Each row is a point on a landscape with many peaks, with its height.
A climber steps from a point to whichever of its 2 nearest points has the largest rise for the distance, and stops where none of them is higher. Distance is the straight distance between rows; heights are no part of it.
Q_218 (h 3.14): 126, 128, 121, 113, 99, 97, 109, 109, 117, 132, 130, 189, 151, 105, 129, 80, 151, 121, 140, 91, 153, 155, 179, 157, 157, 96, 97, 59, 145
Q_572 (h 2.05): 161, 151, 143, 95, 123, 113, 170, 146, 187, 127, 121, 117, 107, 119, 121, 129, 121, 71, 123, 130, 103, 122, 120, 108, 123, 133, 173, 175, 150
Q_505 (h 7.02): 153, 125, 98, 153, 158, 184, 165, 126, 107, 152, 91, 129, 110, 144, 130, 121, 112, 137, 129, 220, 127, 97, 49, 79, 106, 156, 91, 93, 136
Q_742 (h 3.52): 145, 160, 151, 108, 131, 131, 120, 165, 163, 134, 135, 108, 90, 93, 127, 119, 125, 83, 104, 41, 111, 132, 136, 114, 86, 75, 141, 146, 149
Q_817 (h 3.45): 108, 146, 76, 129, 156, 145, 126, 134, 118, 112, 133, 100, 140, 105, 167, 130, 127, 158, 123, 164, 111, 94, 93, 123, 86, 151, 171, 116, 120
Q_267 (h 6.52): 121, 128, 74, 96, 104, 132, 140, 108, 128, 111, 111, 177, 171, 58, 126, 126, 144, 142, 163, 147, 126, 120, 144, 173, 157, 146, 128, 100, 141
Q_415 (h 2.54): 73, 105, 93, 124, 119, 90, 100, 141, 150, 94, 83, 159, 140, 124, 143, 118, 146, 134, 110, 100, 148, 142, 174, 121, 151, 152, 201, 89, 99
Q_498 (h 3.40): 135, 130, 138, 82, 83, 105, 105, 110, 131, 153, 136, 165, 141, 106, 145, 98, 150, 105, 138, 102, 130, 156, 177, 148, 134, 112, 80, 94, 141
Q_341 (h 4.37): 156, 134, 130, 151, 92, 96, 131, 138, 125, 100, 94, 140, 102, 138, 163, 125, 106, 132, 112, 113, 144, 148, 156, 105, 161, 75, 179, 93, 148
Q_234 (h 8.32): 158, 131, 158, 135, 127, 102, 161, 120, 154, 129, 94, 178, 111, 145, 104, 141, 109, 81, 107, 130, 116, 163, 162, 135, 146, 106, 150, 118, 176
Q_208 (h 6.93): 97, 138, 154, 119, 83, 125, 71, 131, 136, 192, 152, 122, 142, 129, 157, 135, 112, 151, 120, 174, 116, 130, 123, 120, 69, 158, 122, 144, 116
Q_865 (h 6.38): 121, 110, 108, 111, 152, 121, 137, 98, 186, 159, 118, 121, 133, 131, 143, 92, 129, 85, 103, 157, 93, 128, 103, 107, 155, 176, 135, 138, 129
Q_885 (h 5.30): 188, 116, 202, 147, 101, 151, 134, 145, 155, 146, 144, 121, 120, 153, 119, 146, 115, 180, 114, 183, 93, 176, 100, 115, 105, 100, 95, 154, 164
Q_618 (h 4.57): 175, 114, 183, 132, 68, 111, 125, 130, 182, 157, 123, 144, 112, 153, 169, 136, 117, 143, 110, 149, 92, 177, 138, 99, 109, 82, 138, 137, 159
Q_179 (h 5.40): 132, 118, 95, 139, 138, 152, 117, 88, 99, 163, 104, 170, 159, 101, 113, 99, 131, 122, 134, 201, 120, 124, 108, 123, 122, 155, 93, 99, 127
Q_993 (h 4.11): 90, 133, 78, 139, 178, 142, 115, 124, 99, 118, 135, 103, 141, 126, 134, 118, 143, 119, 140, 126, 133, 84, 95, 130, 111, 161, 140, 126, 100
Q_205 (h 5.64): 86, 118, 143, 159, 101, 88, 77, 121, 83, 144, 123, 154, 127, 195, 107, 157, 113, 138, 143, 139, 185, 146, 150, 133, 149, 177, 117, 125, 109
Q_950 (h 2.74): 101, 116, 117, 124, 104, 64, 101, 129, 134, 109, 78, 186, 133, 132, 139, 104, 133, 126, 113, 70, 148, 153, 180, 125, 156, 132, 199, 64, 115
Q_850 (h 2.88): 154, 142, 126, 120, 152, 184, 129, 143, 123, 130, 159, 63, 129, 83, 154, 121, 143, 144, 114, 94, 79, 106, 91, 120, 90, 89, 96, 157, 126
Q_778 (h 8.71): 153, 125, 155, 170, 126, 147, 117, 109, 123, 148, 107, 132, 113, 139, 131, 118, 99, 141, 86, 186, 109, 153, 102, 104, 111, 131, 133, 120, 158
Q_254 (h 2.47): 115, 111, 107, 130, 179, 154, 170, 129, 148, 89, 132, 112, 139, 118, 118, 130, 140, 138, 94, 122, 86, 153, 133, 164, 119, 108, 147, 122, 137
Q_50 (h 5.17): 171, 93, 163, 97, 94, 176, 143, 134, 159, 154, 146, 89, 141, 142, 144, 136, 141, 151, 139, 136, 92, 142, 116, 135, 148, 101, 81, 153, 127
Q_873 (h 5.11): 112, 143, 133, 151, 176, 140, 109, 109, 80, 141, 106, 158, 126, 103, 74, 114, 103, 99, 105, 124, 147, 135, 132, 136, 97, 115, 125, 113, 123
Q_142 (h 3.73): 123, 135, 163, 97, 162, 137, 156, 161, 178, 126, 137, 103, 104, 102, 109, 152, 147, 81, 112, 25, 117, 135, 147, 134, 88, 87, 133, 158, 147
Q_568 (h 2.70): 86, 164, 96, 136, 148, 120, 120, 134, 130, 113, 108, 114, 127, 103, 135, 111, 125, 112, 99, 112, 149, 124, 144, 116, 102, 131, 212, 107, 121
Q_163 (h 4.84): 99, 125, 96, 161, 167, 132, 98, 97, 65, 128, 124, 143, 121, 138, 93, 98, 132, 108, 107, 142, 167, 121, 126, 138, 136, 128, 140, 112, 99
Q_39 (h 6.77): 109, 112, 117, 92, 68, 125, 78, 107, 104, 188, 150, 137, 143, 152, 150, 96, 162, 131, 149, 160, 160, 153, 161, 145, 156, 167, 73, 104, 106
Q_204 (h 4.56): 144, 105, 176, 163, 136, 142, 117, 142, 127, 144, 134, 94, 79, 176, 127, 111, 127, 107, 63, 134, 108, 171, 118, 97, 102, 95, 121, 152, 134
Q_605 (h 5.81): 134, 143, 78, 145, 169, 150, 170, 129, 133, 131, 100, 131, 130, 134, 142, 137, 111, 134, 165, 197, 138, 75, 50, 93, 116, 185, 101, 111, 120
Q_767 (h 3.99): 135, 111, 150, 93, 118, 123, 101, 112, 109, 147, 168, 135, 142, 123, 108, 94, 149, 81, 176, 79, 164, 115, 161, 125, 150, 110, 35, 139, 111
Q_936 (h 2.71): 139, 177, 104, 98, 116, 70, 159, 125, 161, 117, 87, 150, 118, 109, 119, 124, 92, 55, 149, 87, 153, 96, 130, 95, 142, 149, 207, 147, 164
Q_286 (h 6.20): 108, 108, 138, 136, 89, 110, 63, 97, 67, 187, 158, 148, 127, 162, 112, 90, 145, 114, 155, 159, 177, 138, 157, 128, 140, 161, 54, 129, 97
Q_933 (h 0.24): 102, 114, 145, 141, 128, 146, 128, 143, 126, 118, 137, 153, 181, 148, 124, 197, 128, 192, 142, 197, 96, 167, 132, 163, 114, 152, 115, 137, 119
Q_896 (h 4.98): 110, 114, 147, 171, 150, 126, 146, 142, 102, 136, 126, 104, 89, 199, 105, 148, 118, 120, 100, 137, 140, 143, 126, 142, 121, 140, 139, 152, 116
Q_934 (h 1.69): 120, 70, 142, 130, 139, 183, 97, 107, 126, 153, 151, 87, 153, 172, 134, 93, 151, 169, 101, 152, 116, 138, 120, 120, 155, 105, 67, 117, 94
Q_741 (h 0.96): 157, 157, 146, 130, 122, 115, 169, 154, 119, 114, 163, 92, 109, 154, 117, 169, 114, 142, 178, 117, 144, 76, 98, 144, 138, 148, 118, 182, 124
Q_587 (h 8.74): 150, 124, 139, 147, 134, 96, 170, 125, 141, 120, 87, 184, 134, 135, 90, 164, 106, 98, 132, 149, 138, 151, 143, 142, 146, 144, 161, 111, 163
Q_745 (h 2.87): 152, 133, 118, 114, 85, 126, 160, 142, 166, 98, 138, 94, 126, 120, 167, 160, 138, 190, 151, 127, 121, 107, 124, 136, 160, 112, 151, 143, 128
Q_166 (h 3.30): 130, 133, 135, 125, 147, 162, 127, 151, 132, 140, 153, 75, 139, 103, 140, 156, 142, 165, 115, 127, 75, 127, 95, 126, 70, 111, 112, 153, 124
Q_949 (h 7.12): 152, 111, 130, 115, 176, 176, 124, 88, 117, 146, 137, 127, 143, 98, 90, 61, 135, 100, 123, 117, 140, 102, 99, 120, 159, 105, 54, 116, 129
Q_119 (h 5.02): 182, 109, 181, 185, 127, 152, 133, 135, 134, 173, 130, 132, 111, 151, 97, 127, 114, 166, 90, 196, 83, 178, 96, 105, 95, 123, 102, 143, 172
Q_457 (h 7.88): 121, 91, 125, 163, 134, 122, 132, 139, 101, 88, 79, 186, 150, 133, 106, 158, 115, 169, 128, 164, 132, 182, 167, 162, 180, 134, 150, 76, 143
Q_55 (h 3.54): 82, 125, 87, 135, 198, 163, 123, 121, 138, 96, 142, 95, 139, 70, 145, 87, 156, 118, 53, 105, 109, 124, 102, 132, 83, 99, 150, 106, 120
Q_931 (h 1.20): 152, 169, 121, 134, 142, 133, 197, 162, 166, 101, 136, 137, 135, 99, 109, 172, 118, 152, 133, 162, 86, 135, 108, 138, 94, 144, 157, 146, 151
Q_420 (h 4.36): 113, 116, 151, 145, 169, 147, 127, 149, 131, 148, 146, 73, 88, 159, 127, 112, 131, 91, 59, 107, 92, 149, 112, 107, 92, 99, 119, 158, 118
Q_364 (h 6.39): 128, 118, 82, 103, 109, 137, 131, 105, 138, 82, 116, 148, 159, 55, 151, 119, 138, 162, 148, 112, 133, 123, 145, 156, 164, 120, 139, 93, 129
Q_550 (h 1.47): 125, 86, 147, 123, 96, 170, 87, 123, 116, 147, 157, 93, 138, 169, 175, 112, 147, 167, 102, 134, 119, 153, 145, 132, 145, 101, 77, 136, 100
Q_574 (h 3.77): 138, 98, 140, 98, 85, 108, 127, 133, 168, 117, 114, 133, 136, 149, 177, 140, 151, 136, 136, 106, 114, 139, 163, 138, 142, 97, 136, 131, 122
Q_33 (h 0.92): 103, 127, 129, 147, 65, 114, 73, 127, 103, 150, 150, 100, 127, 171, 181, 124, 119, 168, 128, 165, 158, 115, 125, 106, 137, 143, 127, 129, 96
Q_740 (h 4.86): 96, 125, 132, 147, 108, 95, 75, 122, 121, 138, 108, 154, 105, 168, 142, 98, 119, 109, 85, 115, 165, 156, 161, 122, 123, 108, 182, 94, 108
Q_116 (h 6.99): 151, 132, 82, 119, 170, 152, 127, 96, 79, 119, 117, 137, 139, 78, 126, 67, 125, 126, 150, 135, 155, 78, 94, 113, 142, 135, 109, 104, 116
Q_968 (h 7.08): 160, 175, 153, 163, 120, 107, 183, 143, 138, 140, 124, 131, 81, 153, 96, 139, 91, 116, 117, 163, 120, 110, 89, 110, 107, 144, 143, 156, 165
Q_258 (h 7.50): 129, 99, 116, 156, 143, 145, 137, 127, 84, 89, 111, 154, 152, 130, 90, 161, 122, 181, 138, 153, 142, 151, 152, 164, 180, 120, 127, 89, 128
Q_438 (h 3.39): 138, 111, 126, 99, 104, 130, 138, 136, 171, 110, 127, 94, 128, 127, 169, 143, 132, 137, 131, 127, 117, 122, 141, 135, 146, 116, 150, 152, 131
Q_635 (h 3.51): 131, 155, 148, 129, 162, 134, 110, 139, 104, 161, 140, 97, 93, 115, 102, 112, 123, 71, 125, 99, 137, 99, 90, 94, 93, 140, 106, 176, 119
Q_828 (h 1.71): 164, 165, 133, 82, 135, 120, 163, 140, 170, 124, 132, 102, 111, 94, 120, 128, 123, 69, 141, 76, 119, 90, 118, 116, 119, 128, 128, 191, 152
Q_392 (h 4.58): 85, 125, 129, 143, 167, 131, 88, 119, 59, 120, 153, 134, 128, 145, 101, 124, 132, 120, 153, 116, 165, 115, 127, 136, 116, 125, 109, 139, 75
Q_531 (h 6.19): 159, 130, 80, 128, 168, 163, 146, 91, 106, 129, 96, 147, 159, 78, 124, 98, 117, 133, 131, 175, 119, 98, 101, 119, 135, 123, 119, 82, 142
Q_495 (h 5.18): 108, 119, 153, 148, 137, 116, 129, 131, 115, 133, 117, 141, 111, 187, 104, 170, 119, 116, 121, 137, 153, 154, 152, 141, 128, 128, 153, 136, 119
Q_81 (h 4.70): 112, 145, 71, 133, 179, 117, 168, 126, 128, 132, 101, 126, 137, 128, 127, 140, 124, 92, 132, 181, 119, 94, 66, 96, 95, 189, 144, 128, 121
Q_843 (h 6.05): 118, 110, 119, 96, 67, 118, 100, 123, 137, 170, 130, 161, 137, 139, 149, 109, 150, 153, 124, 175, 135, 180, 166, 150, 151, 158, 104, 82, 126
Q_491 (h 7.35): 138, 106, 116, 149, 143, 140, 159, 131, 75, 70, 122, 153, 141, 112, 79, 180, 121, 166, 182, 113, 162, 128, 157, 174, 180, 114, 107, 104, 134
Q_251 (h 3.08): 114, 165, 98, 118, 132, 99, 155, 137, 158, 119, 93, 115, 100, 119, 128, 119, 109, 86, 122, 93, 147, 101, 133, 111, 135, 142, 214, 135, 136
Q_502 (h 2.72): 119, 165, 107, 140, 132, 116, 119, 125, 82, 89, 145, 124, 134, 83, 123, 119, 113, 147, 184, 113, 153, 82, 118, 120, 131, 130, 159, 125, 121
Q_248 (h 2.93): 112, 131, 117, 115, 92, 92, 106, 120, 125, 114, 99, 196, 134, 106, 148, 100, 134, 121, 130, 71, 152, 155, 190, 141, 147, 95, 151, 66, 132
Q_57 (h 3.26): 140, 172, 141, 116, 125, 133, 128, 150, 131, 100, 141, 87, 83, 97, 149, 105, 122, 88, 131, 47, 144, 101, 133, 99, 99, 77, 163, 143, 140
Q_221 (h 4.15): 83, 118, 139, 130, 189, 155, 141, 153, 150, 142, 162, 65, 105, 125, 107, 118, 153, 94, 68, 60, 92, 118, 105, 122, 87, 110, 112, 160, 110
Q_490 (h 2.82): 91, 157, 76, 133, 160, 144, 147, 132, 111, 101, 114, 115, 136, 75, 138, 122, 122, 138, 95, 129, 107, 115, 106, 128, 75, 124, 199, 98, 125
Q_408 (h 6.48): 91, 93, 91, 90, 88, 130, 103, 123, 136, 113, 157, 131, 153, 104, 169, 121, 186, 163, 144, 102, 149, 150, 176, 168, 163, 125, 98, 83, 101
Q_600 (h 2.29): 86, 114, 112, 119, 145, 115, 128, 128, 158, 90, 96, 161, 141, 115, 125, 147, 135, 132, 115, 119, 125, 158, 167, 150, 150, 139, 189, 101, 125
Q_626 (h 7.51): 113, 148, 158, 116, 89, 121, 89, 151, 157, 159, 143, 117, 143, 121, 169, 151, 113, 152, 116, 149, 107, 143, 119, 120, 81, 132, 154, 159, 128
Q_390 (h 1.23): 124, 109, 133, 129, 70, 145, 62, 126, 107, 158, 156, 96, 131, 155, 191, 107, 141, 170, 116, 133, 139, 128, 150, 114, 137, 101, 109, 134, 93
Q_331 (h 3.58): 139, 119, 132, 165, 80, 107, 112, 147, 113, 126, 107, 136, 126, 154, 141, 138, 111, 168, 129, 164, 155, 130, 140, 114, 170, 143, 162, 104, 139
Q_145 (h 3.72): 146, 117, 144, 76, 92, 134, 110, 109, 117, 159, 168, 154, 138, 108, 126, 102, 150, 102, 179, 97, 143, 146, 173, 151, 142, 107, 44, 107, 134
Q_627 (h 3.25): 124, 119, 110, 172, 120, 96, 110, 118, 91, 122, 82, 158, 113, 168, 110, 124, 97, 136, 115, 152, 165, 139, 139, 109, 179, 161, 152, 95, 121
Q_449 (h 1.74): 167, 179, 113, 138, 117, 125, 231, 160, 167, 93, 136, 112, 102, 120, 117, 158, 126, 148, 145, 140, 98, 89, 94, 144, 124, 146, 155, 158, 151
Q_704 (h 3.95): 125, 143, 145, 132, 176, 149, 160, 169, 149, 124, 147, 75, 88, 116, 83, 123, 142, 75, 98, 32, 105, 117, 109, 121, 99, 99, 104, 169, 127
Q_998 (h 7.62): 126, 126, 95, 128, 171, 144, 101, 77, 92, 135, 132, 138, 135, 87, 113, 32, 133, 90, 116, 124, 158, 92, 88, 95, 148, 118, 75, 95, 114
Q_747 (h 3.64): 113, 126, 150, 120, 160, 164, 94, 137, 141, 134, 158, 96, 145, 115, 123, 145, 142, 127, 111, 104, 100, 145, 129, 138, 68, 108, 113, 152, 109
Q_540 (h 4.18): 129, 120, 168, 98, 128, 118, 107, 119, 97, 130, 154, 117, 123, 152, 114, 125, 133, 91, 186, 68, 168, 106, 155, 130, 131, 111, 77, 163, 115
Q_791 (h 8.28): 118, 109, 137, 143, 108, 98, 140, 131, 133, 115, 86, 203, 151, 142, 99, 163, 108, 135, 140, 158, 131, 169, 167, 155, 159, 154, 153, 98, 148
Q_556 (h 2.28): 174, 145, 106, 133, 98, 134, 203, 152, 164, 73, 144, 97, 114, 109, 144, 162, 129, 175, 146, 128, 113, 96, 108, 138, 142, 130, 160, 155, 138
Q_191 (h 2.39): 177, 141, 131, 104, 126, 159, 116, 141, 146, 149, 150, 84, 122, 77, 157, 109, 130, 120, 127, 104, 109, 108, 93, 98, 120, 99, 111, 167, 138
Q_379 (h 4.09): 136, 113, 150, 109, 101, 182, 109, 123, 110, 140, 162, 126, 182, 102, 127, 144, 137, 183, 145, 150, 93, 166, 140, 150, 107, 92, 59, 122, 121
Q_733 (h 4.00): 170, 131, 127, 143, 92, 129, 121, 121, 113, 103, 109, 137, 130, 128, 151, 127, 106, 173, 128, 139, 147, 136, 141, 122, 175, 92, 153, 90, 149
Q_629 (h 3.91): 93, 155, 90, 128, 163, 98, 156, 121, 143, 155, 96, 125, 113, 151, 97, 127, 119, 90, 123, 162, 130, 111, 96, 105, 126, 199, 187, 139, 131
Q_890 (h 4.66): 127, 140, 135, 141, 111, 98, 90, 122, 130, 114, 96, 155, 94, 138, 148, 100, 104, 107, 83, 115, 150, 146, 151, 111, 130, 86, 191, 94, 148
Q_138 (h 7.61): 129, 149, 138, 155, 111, 95, 130, 152, 78, 81, 159, 131, 125, 170, 105, 157, 105, 185, 212, 127, 169, 95, 129, 124, 182, 157, 126, 138, 113
Q_402 (h 8.06): 157, 130, 131, 168, 147, 163, 128, 104, 98, 157, 116, 138, 119, 126, 131, 116, 109, 145, 105, 196, 112, 125, 64, 93, 92, 135, 111, 113, 143
Q_79 (h 4.60): 142, 109, 138, 81, 94, 167, 135, 116, 139, 143, 153, 119, 175, 111, 140, 114, 152, 157, 155, 146, 113, 136, 140, 156, 144, 114, 65, 131, 111
Q_385 (h 3.92): 117, 141, 148, 115, 151, 153, 88, 144, 159, 141, 128, 125, 137, 93, 120, 119, 129, 110, 78, 113, 81, 177, 132, 118, 69, 94, 122, 140, 152
Q_544 (h 3.46): 113, 166, 111, 139, 131, 94, 166, 134, 147, 139, 95, 124, 89, 157, 103, 134, 96, 71, 112, 134, 144, 119, 118, 96, 133, 171, 203, 149, 142
Q_980 (h 0.82): 121, 167, 123, 131, 156, 140, 166, 153, 150, 98, 129, 140, 161, 113, 122, 174, 125, 179, 132, 167, 92, 108, 92, 151, 74, 161, 149, 130, 142
Q_399 (h 7.83): 129, 110, 118, 118, 119, 138, 128, 111, 82, 72, 132, 161, 143, 87, 116, 152, 149, 155, 193, 90, 165, 118, 175, 173, 177, 101, 95, 103, 109
Q_445 (h 2.83): 124, 116, 99, 153, 183, 179, 156, 119, 93, 89, 113, 126, 161, 101, 109, 151, 134, 165, 101, 147, 88, 155, 113, 165, 113, 97, 123, 102, 142
Q_173 (h 7.44): 118, 139, 107, 92, 116, 121, 128, 110, 119, 150, 124, 193, 189, 55, 105, 131, 127, 121, 166, 157, 120, 124, 142, 167, 124, 163, 98, 112, 124
Q_696 (h 1.95): 191, 144, 145, 96, 118, 147, 158, 133, 149, 118, 150, 67, 107, 94, 149, 108, 140, 102, 149, 82, 129, 81, 105, 110, 142, 102, 108, 183, 148
Q_590 (h 5.86): 98, 167, 126, 138, 156, 121, 115, 131, 93, 149, 138, 139, 138, 120, 109, 153, 115, 127, 143, 148, 147, 112, 103, 130, 66, 161, 137, 135, 127
Q_332 (h 4.77): 124, 99, 162, 185, 125, 135, 136, 148, 104, 148, 137, 76, 62, 229, 129, 142, 124, 122, 74, 145, 129, 159, 127, 122, 121, 120, 127, 156, 115
Q_301 (h 3.76): 132, 160, 148, 130, 160, 134, 157, 148, 128, 151, 133, 96, 98, 129, 74, 138, 138, 52, 120, 54, 138, 113, 119, 130, 97, 136, 102, 181, 131
Q_226 (h 8.07): 169, 123, 134, 150, 129, 126, 127, 106, 151, 153, 100, 135, 103, 130, 136, 90, 109, 104, 69, 171, 119, 143, 116, 101, 142, 126, 163, 133, 163
Q_430 (h 2.30): 174, 175, 112, 99, 108, 94, 161, 113, 153, 103, 92, 167, 137, 83, 116, 120, 90, 84, 170, 115, 153, 92, 135, 131, 147, 149, 167, 139, 165
Q_748 (h 5.67): 176, 123, 169, 126, 120, 161, 143, 141, 145, 152, 145, 109, 143, 145, 108, 169, 123, 162, 141, 165, 92, 146, 98, 132, 117, 113, 68, 165, 141
Q_215 (h 7.22): 115, 108, 103, 103, 91, 139, 104, 113, 106, 86, 145, 143, 143, 80, 154, 113, 153, 174, 168, 95, 150, 130, 181, 155, 168, 92, 116, 90, 107
Q_92 (h 4.38): 97, 127, 140, 130, 152, 119, 106, 118, 90, 124, 157, 107, 119, 154, 104, 136, 128, 88, 159, 97, 172, 101, 132, 144, 143, 135, 103, 157, 102
Q_28 (h 1.98): 104, 104, 113, 104, 117, 107, 145, 142, 158, 93, 108, 157, 150, 128, 131, 181, 142, 148, 162, 113, 127, 133, 176, 176, 145, 152, 158, 130, 115
Q_802 (h 3.94): 146, 124, 176, 113, 118, 117, 101, 124, 166, 136, 121, 151, 124, 123, 144, 92, 121, 82, 85, 75, 110, 170, 159, 102, 106, 63, 132, 100, 154
Q_196 (h 6.35): 111, 91, 131, 145, 124, 127, 142, 152, 111, 71, 147, 86, 92, 168, 143, 163, 148, 158, 137, 54, 147, 124, 160, 150, 135, 94, 143, 126, 105
Q_657 (h 7.25): 159, 103, 119, 130, 175, 129, 163, 105, 187, 142, 112, 132, 117, 124, 133, 73, 117, 96, 74, 174, 84, 141, 106, 94, 167, 144, 154, 120, 152
Q_774 (h 7.92): 178, 152, 162, 139, 134, 103, 166, 131, 164, 150, 95, 157, 75, 133, 84, 117, 95, 57, 89, 128, 115, 169, 132, 104, 125, 122, 149, 155, 180
Q_238 (h 3.12): 123, 145, 94, 117, 137, 117, 121, 103, 83, 102, 148, 102, 142, 96, 124, 111, 133, 117, 200, 101, 158, 65, 114, 115, 157, 137, 108, 138, 115
Q_831 (h 3.63): 90, 140, 61, 111, 161, 114, 109, 100, 98, 119, 141, 119, 151, 109, 122, 103, 142, 102, 169, 115, 161, 65, 103, 121, 130, 173, 133, 140, 95
Q_966 (h 8.13): 112, 144, 140, 138, 91, 75, 116, 155, 112, 98, 134, 119, 127, 149, 142, 149, 106, 168, 189, 111, 170, 93, 136, 117, 175, 161, 161, 137, 114
Q_637 (h 5.50): 106, 97, 119, 117, 67, 105, 102, 128, 154, 151, 112, 168, 134, 149, 170, 110, 153, 136, 98, 148, 116, 193, 187, 130, 158, 137, 137, 73, 134
Q_665 (h 7.23): 155, 119, 160, 148, 109, 106, 140, 140, 65, 94, 165, 107, 115, 181, 111, 162, 125, 174, 225, 110, 175, 98, 155, 125, 186, 123, 82, 141, 114
Q_277 (h 6.13): 183, 119, 157, 113, 134, 156, 173, 126, 125, 134, 130, 127, 144, 119, 89, 141, 124, 130, 160, 142, 110, 127, 118, 143, 153, 117, 56, 150, 145
Q_413 (h 1.89): 122, 83, 125, 137, 172, 173, 121, 110, 125, 141, 142, 86, 134, 148, 134, 106, 160, 134, 87, 148, 118, 122, 104, 117, 146, 108, 87, 122, 103
Q_23 (h 6.95): 169, 101, 150, 127, 107, 123, 144, 130, 87, 93, 163, 101, 108, 163, 130, 144, 129, 146, 197, 76, 168, 98, 151, 133, 170, 87, 92, 142, 124
Q_604 (h 8.85): 122, 172, 149, 145, 97, 103, 115, 170, 130, 99, 146, 123, 128, 143, 155, 161, 97, 192, 167, 148, 140, 104, 127, 131, 129, 148, 163, 128, 118
Q_185 (h 0.49): 119, 161, 151, 137, 133, 142, 140, 141, 145, 120, 136, 155, 159, 131, 124, 178, 119, 197, 149, 188, 90, 123, 102, 160, 93, 157, 112, 132, 123
Q_157 (h 4.68): 116, 109, 97, 98, 145, 123, 149, 90, 159, 178, 117, 163, 156, 131, 116, 137, 137, 86, 146, 201, 103, 119, 99, 135, 121, 220, 91, 142, 114
Q_844 (h 4.52): 108, 129, 80, 158, 180, 133, 124, 118, 86, 105, 124, 112, 126, 134, 125, 111, 133, 112, 100, 132, 143, 104, 109, 139, 150, 142, 149, 114, 111
Q_496 (h 6.64): 139, 114, 150, 129, 110, 112, 146, 145, 97, 87, 154, 100, 91, 158, 156, 169, 136, 164, 176, 45, 145, 109, 149, 133, 141, 80, 128, 130, 118
Q_431 (h 2.15): 108, 75, 121, 126, 182, 162, 140, 112, 154, 101, 151, 85, 148, 142, 134, 116, 156, 141, 72, 129, 90, 141, 118, 141, 149, 111, 109, 120, 122
Q_864 (h 6.62): 172, 116, 146, 115, 133, 162, 124, 106, 101, 155, 138, 113, 137, 121, 109, 107, 138, 123, 136, 139, 128, 106, 110, 117, 149, 114, 64, 140, 132
Q_121 (h 2.49): 146, 171, 130, 119, 124, 106, 142, 134, 187, 166, 120, 105, 103, 106, 140, 106, 115, 81, 85, 145, 100, 124, 105, 82, 96, 147, 191, 160, 154
Q_581 (h 3.88): 73, 116, 107, 136, 199, 155, 139, 136, 148, 125, 161, 76, 133, 106, 123, 93, 157, 107, 56, 94, 100, 123, 86, 130, 75, 111, 125, 126, 104
Q_366 (h 8.14): 117, 171, 164, 131, 91, 117, 112, 162, 147, 134, 144, 128, 136, 131, 156, 175, 111, 178, 132, 146, 126, 132, 137, 138, 97, 135, 164, 140, 145
Q_553 (h 2.95): 137, 162, 118, 135, 150, 118, 136, 119, 147, 175, 110, 99, 84, 122, 130, 77, 112, 59, 71, 113, 113, 110, 78, 73, 95, 150, 155, 151, 145
Q_475 (h 4.79): 120, 115, 97, 125, 151, 133, 135, 95, 129, 165, 97, 179, 170, 119, 121, 136, 131, 121, 141, 213, 117, 119, 96, 146, 121, 198, 92, 117, 128
Q_916 (h 5.77): 83, 72, 146, 120, 123, 103, 103, 121, 130, 82, 132, 149, 133, 162, 148, 155, 174, 152, 132, 45, 132, 147, 180, 167, 151, 96, 129, 87, 95
Q_53 (h 4.16): 143, 109, 158, 110, 72, 107, 125, 136, 181, 137, 131, 141, 138, 161, 193, 164, 142, 172, 138, 139, 85, 164, 156, 127, 117, 97, 152, 126, 141
Q_487 (h 1.63): 118, 122, 116, 98, 99, 99, 144, 138, 159, 103, 134, 122, 152, 122, 127, 184, 155, 142, 183, 116, 136, 102, 146, 169, 150, 169, 127, 161, 113
Q_563 (h 3.18): 111, 111, 119, 136, 168, 168, 118, 108, 105, 124, 127, 155, 169, 98, 114, 152, 135, 160, 116, 163, 103, 153, 118, 164, 98, 120, 103, 112, 129
Q_532 (h 5.89): 96, 113, 124, 142, 93, 101, 57, 109, 82, 150, 133, 155, 117, 179, 120, 110, 123, 120, 149, 139, 187, 129, 154, 124, 154, 153, 110, 129, 107
Q_661 (h 4.96): 199, 142, 192, 129, 92, 131, 161, 159, 174, 135, 139, 126, 115, 155, 142, 153, 109, 156, 121, 152, 86, 159, 120, 100, 117, 103, 122, 166, 176
Q_412 (h 3.57): 138, 130, 129, 120, 124, 181, 122, 108, 98, 141, 137, 157, 178, 81, 120, 139, 126, 166, 150, 173, 95, 131, 123, 150, 104, 122, 91, 115, 136
Q_30 (h 2.98): 158, 159, 124, 129, 108, 109, 158, 142, 133, 100, 122, 76, 68, 134, 162, 95, 114, 101, 108, 47, 145, 95, 130, 97, 147, 74, 164, 144, 145
Q_872 (h 5.90): 64, 76, 108, 98, 111, 114, 89, 122, 145, 112, 137, 138, 162, 146, 157, 129, 176, 143, 126, 92, 137, 149, 169, 165, 142, 125, 114, 93, 92
Q_335 (h 5.54): 113, 110, 101, 93, 169, 110, 149, 93, 179, 159, 114, 128, 159, 126, 126, 98, 144, 71, 138, 175, 100, 93, 88, 121, 147, 202, 98, 143, 124
Q_24 (h 6.06): 112, 63, 120, 143, 129, 117, 114, 134, 115, 80, 120, 116, 111, 170, 164, 153, 160, 159, 127, 65, 142, 130, 154, 148, 173, 100, 134, 111, 91
Q_305 (h 5.10): 95, 107, 122, 139, 76, 88, 66, 120, 127, 153, 110, 167, 124, 168, 155, 81, 136, 127, 79, 134, 148, 181, 167, 114, 147, 133, 145, 72, 104
Q_932 (h 5.42): 84, 112, 125, 158, 119, 98, 100, 146, 100, 129, 98, 160, 118, 180, 105, 167, 107, 131, 133, 140, 177, 152, 150, 141, 139, 159, 158, 118, 102
Q_944 (h 3.28): 135, 166, 127, 136, 155, 126, 90, 130, 116, 172, 122, 94, 97, 120, 114, 81, 116, 64, 100, 106, 124, 93, 71, 74, 73, 152, 120, 152, 117
Q_592 (h 7.52): 166, 163, 157, 169, 126, 116, 161, 143, 121, 150, 107, 146, 82, 124, 82, 126, 87, 99, 90, 148, 123, 146, 100, 111, 90, 123, 150, 147, 177
Q_346 (h 1.27): 125, 154, 139, 95, 104, 85, 161, 153, 155, 114, 148, 110, 123, 141, 112, 187, 121, 136, 195, 108, 152, 74, 137, 150, 136, 170, 135, 178, 126
Q_363 (h 6.36): 78, 142, 132, 132, 109, 116, 89, 131, 115, 157, 154, 141, 153, 138, 121, 149, 108, 142, 144, 158, 146, 123, 136, 131, 90, 165, 127, 144, 102
Q_199 (h 5.46): 98, 172, 110, 134, 180, 140, 122, 124, 98, 153, 116, 138, 121, 97, 87, 131, 115, 92, 119, 134, 136, 116, 102, 121, 66, 149, 156, 133, 126
Q_396 (h 4.19): 142, 119, 165, 111, 122, 132, 118, 136, 196, 139, 130, 143, 130, 110, 136, 121, 129, 100, 98, 112, 77, 192, 140, 112, 95, 78, 118, 137, 161

Where does a climber stop that starts at each point below?
Q_936: Q_778
Q_185: Q_885
Q_934: Q_748
Q_933: Q_748
Q_24: Q_604
Q_420: Q_39
